Points on a hilly landscape, in no order, each with its height.
A ball rolls from a point to the lowest of its 2 nearest points, and stops where none of them is lower. Distance is the straight distance between rows; heights are no part of it.
j389 (h 579): [137  73  97 142 160  94 139  84 116 188 144 110 132  67 137  76  67 142
 153 113 148 189 143 150  87]
j607 (h 544): [164  95 106 129 147 161 129 101 142 155 132 163 148 142 126 129  76 151
 216 120 147 151 125 122  85]
j67 (h 339): [ 81 112 141  86 167 129  91 149 200 129 108 110 134 195 131 101 141 126
  90 138 184 103 144 139  90]
j926 (h 276): [149 103 180 135 121  71 128 128 111 179 120 142 117  93 147 152 149 137
 173 138 173 128 164  87 128]
j613 (h 359): [ 85 129  82  84 122 159 167 105  72 128 181 146  99  95 147 159 126 148
 159 111 140 158 135 130 147]
j103 (h 414): [ 34  90 138 156 141 164 135 132 106 113 140 149  89  91 142 123 122 128
 192 125 175 112 102 159 165]
j256 (h 586): [116 134 116  69 180 170 116 120 163  45  73 113 107 179 111 129 156  57
  67 165 114 101 136 136 134]
j182 (h 656): [127  89 124  76  92 151 115 100 143 156 147 169 167 105 146 166 105 153
 137  99  96 148 139  81 110]
j333 (h 482): [152 160  86 115 117 164 135  83 123 132 156 116 169 121  88 100  92 153
 110 116  63 168  94 143 135]
j325 (h 389): [139 183 145 150 123 162 105 120 120 147 151 103 153 195  71 127 125 155
 184 123 127 137 114 169 136]
j6 (h 584): [174 111 141 110  98 105 204  81  70 145 131 111 135  98 136  91 124 106
  87 148  97 174 100 139 116]
j282 (h 327): [187 106  85 115 150 141 181  83  85 115 148 117 126  56  93 103 115  78
 135 128  97 184 126 159 131]
j339 (h 451): [112 125 159 107 112 121 133 121 151  93 151 165 110 163 111 143 105  95
 179 124 133 106  86 165 165]
j454 (h 272): [ 81 131 112 205 125 129 100 219 138 125  92  78  90 157 137  92  98 163
 161 139 182 102 146 132 116]
j41 (h 243): [124  93 114 211 147 126 108 171 134 158 107 122 118 144 142 108 122 165
 172 133 192 105 129 120  98]
j948 (h 269): [ 99 128 124 113  90 102 118  96 114 195 131 139 136 146 174 126 134 169
 163 135 161 145 124  95  98]
j417 (h 325): [165 175 107 113  75 209 146 113 109 117 112 123 150 119 138 142 135  97
 103 111  59 135 112 109 112]
j942 (h 631): [150 150 103 142 150 135 106 166 147  76 139  99 158 185  42 108 168  87
 102 139 142 122 108 163 135]
j222 (h 399): [128 121 168  82 109 178  93 147 177 138  91 151 151 115 153 167 141 124
 178 101 105 106 140  91 129]
j546 (h 329): [105 169 113  74  93 165 124  89 125 170 143 136 144 161 153 139 114 175
 179 122 129 152 121 113 110]
j483 (h 447): [ 76 126  87 183 115  97  74 152 155 122 144 108 135 159 107  93 116 144
 155  98 146 128 110 168 104]
j181 (h 366): [106 161 133 212 148 124  97 157 120  94 150 129 116 145 113 135 125 151
 135 136 156  96 140 128 153]
j502 (h 603): [166 118 150  80 108  85 168  79  93 131 118 136 150  91 152 127 108 107
 109 143  70 168 121 133  99]
j186 (h 324): [110  91 176  88 170  91  91 160 189 131  78 143 122 134 131 144 162 139
 111 132 156 100 142  83 165]
j77 (h 507): [ 88 135 141 128 145 171 150 151 168 112 125 129 119 162 116 116 161 110
 111 139 154  80  92 168 174]
j235 (h 403): [113 134 105 148 133 127  86 120 169 100 166 152 176 148 113 123 159  99
 134 121 112 119 146 154  94]
j413 (h 643): [179 171 145 141 167 118 160 138 126 138  93  98 147 101 132  94 182 152
  72 169 120 129 134 118 117]
j522 (h 641): [182 127 114 144 120 147 151  79 111 145 102 132 138  90 144 110 127 117
  68 134  35 138 110 116 159]
j516 (h 390): [140 190 109 126 130 152 135 130 125 109 126 120 126 107 117 120 199 120
 158 133  99 116 107 143 149]
j723 (h 444): [168 190 125 122 112 179 124  93 127 137 163  99 182 149  65 109  88 139
 158 128  88 175 107 151 119]
j310 (h 494): [155 118 145 157 103  86 127 130 126 133 146 146 138 168 108 127  86 165
 146 118 146 127 106 137  99]
j569 (h 413): [105 158 126 136 133 113 132 135 130 137 132 122 110 111 143 114 199 139
 167 132 151 118 116 148 127]
j700 (h 316): [ 79 122 133 105 149 109  98 171 216 121 119  81  79 179 124  89  95 120
  95 147 206 107 150 137 100]
j755 (h 460): [ 64  87 113 178  99  95 108 161 137  84 174 137 112 146 121 118 107  99
 124 111 157 112 114 162 119]
j738 (h 203): [157 123 126 221 146 129 142 144 129 161 133 112 150 104 130  87 130 171
 135 152 177 134 139 126  94]
j981 (h 602): [131  88  94 167 109  51 129 145  97 142 140 118  99  95 127 127 152 107
  54 101 119 118 145 136 119]
j293 (h 527): [127  93 131 141 157 139 139 156 140 118 108 146  98 126 122 136 173 142
 101 107 129  74  90 145 176]
j209 (h 619): [167 157 136 109 185 130 128 137 134 111  67 119 143  99 137 140 182 135
  75 151  76 107 146 114 123]
j691 (h 364): [137 105 172  93 147 148 107 159 176 121  90 159 133 119 134 174 164 123
 131 118 110  86 142  89 171]
j827 (h 664): [170 175 147 149 137  93 154 171 127 133 113  91 117 150 115 104 148 175
  82 155 171 121 127 116 109]
j132 (h 623): [150 112 123  52 126 107 157  75  85 137 129 141 131  60 141 148 113  78
 135 114  73 169 157 135 101]
j367 (h 367): [106 119 117 128 169 136  88 147 189 105 138 133 151 167 119 113 170 119
 103 127 160 103 153 145  97]
j790 (h 611): [134 119  89 183 124  93 122 127 114 136 141 131 129 118 124 122 150 144
  47 120 100 115 122 119 138]
j76 (h 625): [146 116 120 146 118 131 149  85 102 174 143 139 144  85 150 120 132 162
  64 124  78 130 116 107 146]
j786 (h 432): [117 128  86 156 116  84  97 124 152 124 160 123 165 123 105  91 138 129
 155 117 131 155 121 162  70]
j910 (h 341): [121 137  99 198 144 106 120 195 128  83 148  97  96 127 107 111 142 130
  96 136 173 112 150 136 117]
j9 (h 358): [143 204 108 132 107 127 135 113 106 117 122 113 140 148 118 123 182 126
  97 146  82 124 105 127 147]
j842 (h 475): [139 120 155 126 115  95 133 149 150  99 135 142 136 191  97 119 128 115
 146 116 145 112  95 169 114]
j40 (h 473): [ 91  90 144 152 119  58 109 177 171  89 153 146  90 137 130 136 107  79
 113 129 173 105 140 138 141]
j299 (h 700): [155 111 132  89  68 170 142 117 104 111 128 174 112 121 142 196 116  92
 127 104  83 125 129  66 160]
j496 (h 554): [129 126 121  75 158 108 126 129 126  49  73 121 112 165 144 149 172  66
  69 173 118 115 152 122 112]
j408 (h 374): [135 168  90  77 139 179 152 103 128 178 132 137 133 116 159 143  70 185
 181 121 139 179 141 104 135]
j128 (h 676): [138 140 123 107  90 196 108  91 149 151 171 156 178 111 146 153  76 139
 131 105  89 149 155  88 101]
j883 (h 330): [153 108 183  98 131  90 136 117 109 162  96 135 150  73 161 158 164 126
 123 145 111 123 167  98 115]
j686 (h 638): [123  75 119  54 119 103 131  91 101 153 151 160 125  76 136 165 124 111
 139  91  99 153 148 119 123]
j543 (h 297): [ 85 145 133 143 137 102 122 207 186 111 114  72  65 159 127  94 106 132
 122 149 195 102 135 152 134]
j395 (h 253): [193 128 135 196 144 147 167 129 128 115 154 131 167  99 106  98 145 129
 123 157 140 133 134 135 106]
j420 (h 260): [ 59  59 122 160 145 112  89 180 185 180  86 121 109 160 152 116 118 135
 139 133 204  96 132  83 148]
j42 (h 378): [148 122 178 105 128  76 110 121 139 154  85 144 178 120 161 146 131 152
 109 152  99 131 145  95 102]
j893 (h 449): [ 66 144 103 167 103  81  79 136 126 140 140 115 101 141 142 111  99 151
 183 119 157 137 117 134 121]
j36 (h 514): [136  92 141 144 125 107  96 119 148 144 127 165 136 185 116 140  72 144
 208 117 164 121 110 115 121]
j179 (h 295): [118 122 102 104 160 156 170 109  76 167 143 143 108  74 148 160  80 184
 177 129 166 173 156 110 162]
j961 (h 610): [132 150 126  86 188 150  97 132 158  53 109  92 126 203  64 112 155  74
  72 148 127 119 133 149 124]
j198 (h 424): [158 154 124  93 126 149 147 107 114 137 124 144 116  91 130 143 132 152
 160 111  86 133 107 127 134]
j438 (h 250): [169 189 122 129  86 221 123 145 127  94  75 117 137 159 133 165 151  69
  98 112  74 108 135 109 129]
j591 (h 425): [ 33 102 125 185 133 142 127 172 118 111 120 115  90  93 132  96 134 135
 141 116 163 100  93 172 157]
j970 (h 433): [153 140 179  84 107  82 119 124 125 103  95 155 165 168 139 169 121 124
 111 141  81 118 125 114 117]
j188 (h 553): [105  41 135 124 114  96 146 123  71 162 146 144  96  93 128 154 129 148
 130  86 154 109 121 131 139]
j941 (h 419): [124 146 121 141 116 115 130 110  95  77 166 155  97 149 101 146  93 124
 170 122 125 128  97 144 166]
j341 (h 594): [117  92 127 180 109  64 119 130  91 190 153  98 114  53 141 117 121 132
  98 107 148 125 180 122 109]
j269 (h 549): [167  97 102 131 127 138 172 148 112  92  97 135 112 161 105 123 191  96
  95 129 127 105  86 154 143]
j363 (h 434): [ 51 131 129 130 125  98  91 132 166 173 111 127 103 140 166 106 156 132
 178 130 170 109 108 133 149]
j539 (h 310): [117 170 132 139 107 136 116 117 114 119 157 137 138 194 118 149 147 127
  98 130 105 102 122 128 161]
j283 (h 421): [162 171 126  63 138 182 162  99 142 164 128 126 127  67 171 130  57 150
 144 118 107 194 151  97 143]
j885 (h 450): [166 144 143  83 142 155 141  92 129 175 105 128 128  45 158 126 111 161
 147 114  77 151 132 112 133]
j640 (h 522): [161 146 120 117 136  65 125 140 121  58 101 130 111 178 118 137 153  74
  64 159 125 123 146 117 112]
j401 (h 317): [ 67 144 124 174 133 134 125 201 148  77 146  77  86 169 104  99 108 122
  83 147 191  99 142 148 141]
j867 (h 587): [142  85 137 168 132  77 131 101 121 202 137  99 137  57 147  72 111 129
 127 120 149 159 159 144  82]
j630 (h 677): [158  92 139  78  78 161 142 107 109 142 116 158 153  84 159 182 105 112
  94 104  61 140 137  65 121]
j110 (h 354): [117 189 145 156  92 143 137 129  92 120 173 106 144 204  91 132 142 142
 141 135 148 126 106 155 139]
j707 (h 392): [131 172 125 204 116  98 126 129  77  79 160 134 105 128  98 135  94 140
 153 140 129 132 116 127 153]
j785 (h 461): [119 158 158  97 150 152  87 141 191 143  80 126 155 178 129 123 155 130
 171 120 117 100 118 161 129]
j233 (h 510): [140 164  61 159 121 177 153  78  83 112 169 121 137  99 102 111  91 138
 109 141  78 169 104 121 171]
j43 (h 474): [117 142 191  59  99 125 141 146 135  98  97 146 148 173 160 169 155 100
 141 147 117 100 124 127 122]
j146 (h 290): [198 109 110 181 133 151 174 101 113 112 154 121 165  73 100  85 143  81
 113 157 102 162 123 138 127]
j612 (h 591): [131 164 138  86 182 102 108 138 138  82  87 115 130 110 154 146 193 103
 100 163 112 113 170 118 105]
j177 (h 337): [168 188 154 115 120 190 124 138 122 102 103 111 162 192 120 175 142  91
  80 144  81 111 168 116 121]
j375 (h 542): [136  53 144 120 132 122 146 139 106 153 120 156 113 107 132 156 162 148
 103  95 125  86 108 126 151]
j153 (h 534): [150 134 116 171 130 149 178  75  80 120 181 118 128  90 129  88  69 146
 111 154 112 180 113 118 158]
j917 (h 391): [ 58 102 118  82 120 154 135 108 121 137 162 154  88  90 154 153 135 122
 186 107 145 128 114 137 171]
j445 (h 560): [ 78  50 110 150 106  91 128 145  67 148 147 124  91  91 128 126  88 157
 144  82 161 137 133 148 101]
j488 (h 492): [121 128 142 132 139  72 107 160 155  73 140 141  87 170 120 142 127  89
  76 145 160 102 148 113 145]
j751 (h 286): [107  70 136 128 150  77  90 188 187 158  89 118  93 147 144 126 129 151
 110 123 196 102 152  89 125]
j590 (h 567): [175  84 105 126 111 118 187 119  77 126 126 136 126 114 105 120 159 118
 112 114 112 137  84 156 109]
j894 (h 217): [136 112 151 139 133 103 150 101  71 172 139 137  97  69 135 152 105 163
 188 132 169 147 147 101 145]
j450 (h 563): [140 136 137 158 134 157 143  75 109 149 175 145 148 104 145 120  44 180
 151 152 135 169 142  91 146]
j392 (h 483): [112 155 168  76 154 178 119 157 183 106  87 112 152 187 107 128 159 103
 118 125 111  93 114 174 139]
j671 (h 435): [ 92 127 144  97 131 148  80 123 185 172  92 150 138 160 152 133 142 127
 202 119 128 102 114 120 146]
j428 (h 238): [124 180 184 103 121 159  92 130 138 135 141 113 160 228 112 169 141 107
 108 131  95 121 163 146 132]
j675 (h 568): [105  98  77 139 139  99 144 108  77 129 172 134 118  89 119 119  75 161
 139 109 142 182 126 152 105]
j946 (h 375): [178 190 136 115  99 210 156 104 118 110  93  95 132  54 164 114  90  80
 111 121  60 168 114  95 115]

For each start below, name the point where the ball stops.
j591 -> j894
j256 -> j543
j36 -> j543
j413 -> j543
j942 -> j543
j233 -> j539
